The views of a scene show one set of named points, each view turned or mirrored, shifted and resized as a whole, with a little noise and some points left out.
(in the rows, 128 means zero)

Scene 1
View 1
<127>: 204; 183; 105; 186; 121; 122; 119; 84; 122; 177; 156; 109; 133; 134
<218>: 105; 130; 115; 155; 137; 122; 133; 112; 131; 140; 144; 133; 147; 145
<37>: 162; 145; 89; 159; 149; 147; 145; 114; 163; 147; 164; 117; 139; 101
<202>: 79; 118; 133; 154; 131; 116; 141; 111; 107; 134; 129; 145; 152; 149
<2>: 218; 191; 116; 189; 123; 115; 140; 87; 86; 165; 144; 116; 138; 105
<129>: 118; 144; 121; 166; 122; 114; 118; 98; 122; 159; 140; 132; 145; 166
<74>: 183; 175; 133; 185; 128; 116; 156; 93; 54; 140; 130; 129; 145; 102
<99>: 179; 181; 124; 189; 117; 106; 122; 84; 88; 165; 136; 124; 138; 137
<82>: 157; 156; 93; 159; 132; 134; 111; 99; 181; 176; 167; 115; 136; 153
<89>: 83; 113; 116; 144; 141; 126; 132; 116; 142; 136; 142; 137; 148; 144
<55>: 173; 157; 119; 173; 141; 124; 172; 110; 66; 124; 131; 131; 147; 77
<162>: 132; 122; 90; 143; 157; 148; 151; 127; 164; 135; 158; 132; 141; 100
View 2
<74>: 154; 154; 123; 140; 114; 152; 85; 100; 183; 137; 108; 86; 43; 155
<37>: 153; 122; 141; 174; 141; 138; 130; 106; 153; 121; 97; 127; 143; 166
<202>: 146; 144; 104; 158; 92; 138; 115; 122; 89; 171; 78; 139; 93; 113
<99>: 144; 153; 120; 154; 136; 156; 120; 98; 162; 159; 87; 121; 85; 153
<55>: 157; 132; 128; 141; 98; 133; 78; 107; 164; 117; 115; 83; 67; 156
<162>: 155; 111; 130; 176; 116; 118; 126; 113; 124; 120; 104; 131; 151; 153
<82>: 134; 156; 121; 169; 158; 166; 143; 100; 159; 179; 72; 151; 109; 151
View 3
<99>: 116; 118; 133; 145; 106; 145; 134; 105; 143; 119; 132; 129; 123; 110
<162>: 103; 110; 136; 134; 159; 131; 135; 96; 112; 116; 139; 116; 116; 141
<202>: 99; 127; 109; 123; 145; 145; 120; 105; 98; 125; 130; 88; 123; 118
<89>: 100; 127; 120; 119; 142; 141; 124; 106; 97; 125; 129; 92; 124; 116
<2>: 126; 108; 141; 161; 100; 145; 143; 98; 175; 117; 135; 156; 115; 118
<82>: 108; 110; 157; 126; 115; 130; 153; 110; 107; 108; 133; 130; 137; 118
<127>: 121; 107; 154; 147; 96; 138; 153; 104; 152; 112; 135; 155; 127; 113
<129>: 109; 124; 127; 126; 107; 145; 131; 109; 120; 119; 127; 110; 130; 99
<74>: 119; 117; 116; 164; 106; 155; 125; 93; 179; 127; 134; 138; 106; 121
<218>: 103; 131; 116; 126; 112; 150; 122; 108; 119; 124; 127; 101; 129; 101
<37>: 108; 105; 148; 138; 147; 129; 141; 97; 123; 112; 137; 129; 116; 137
View 4
<82>: 114; 147; 139; 83; 153; 107; 131; 109; 171; 114; 146; 121; 138; 95
<89>: 117; 128; 165; 95; 144; 119; 147; 124; 116; 98; 160; 141; 102; 152
<55>: 102; 149; 139; 167; 110; 107; 167; 91; 77; 82; 100; 162; 133; 80
<74>: 88; 163; 146; 159; 102; 133; 169; 81; 88; 91; 92; 136; 143; 76
<129>: 99; 148; 162; 98; 125; 140; 142; 107; 133; 110; 138; 105; 119; 129
<127>: 98; 168; 131; 115; 118; 128; 141; 86; 155; 112; 105; 110; 159; 56
<218>: 115; 139; 159; 105; 132; 127; 145; 112; 112; 104; 151; 132; 111; 136
<37>: 117; 136; 137; 113; 159; 78; 138; 111; 141; 94; 137; 155; 134; 84
<2>: 92; 167; 137; 145; 108; 121; 156; 75; 120; 101; 90; 132; 159; 50
<202>: 103; 135; 178; 111; 124; 141; 153; 119; 95; 95; 149; 130; 94; 159
<99>: 99; 157; 147; 120; 120; 127; 151; 99; 123; 105; 124; 119; 138; 94

Which points are out of place in each view (at most two, in the order of its rows)? Write none if all are in place.
view 1: <99>
view 2: <82>
view 3: <202>, <218>
view 4: none
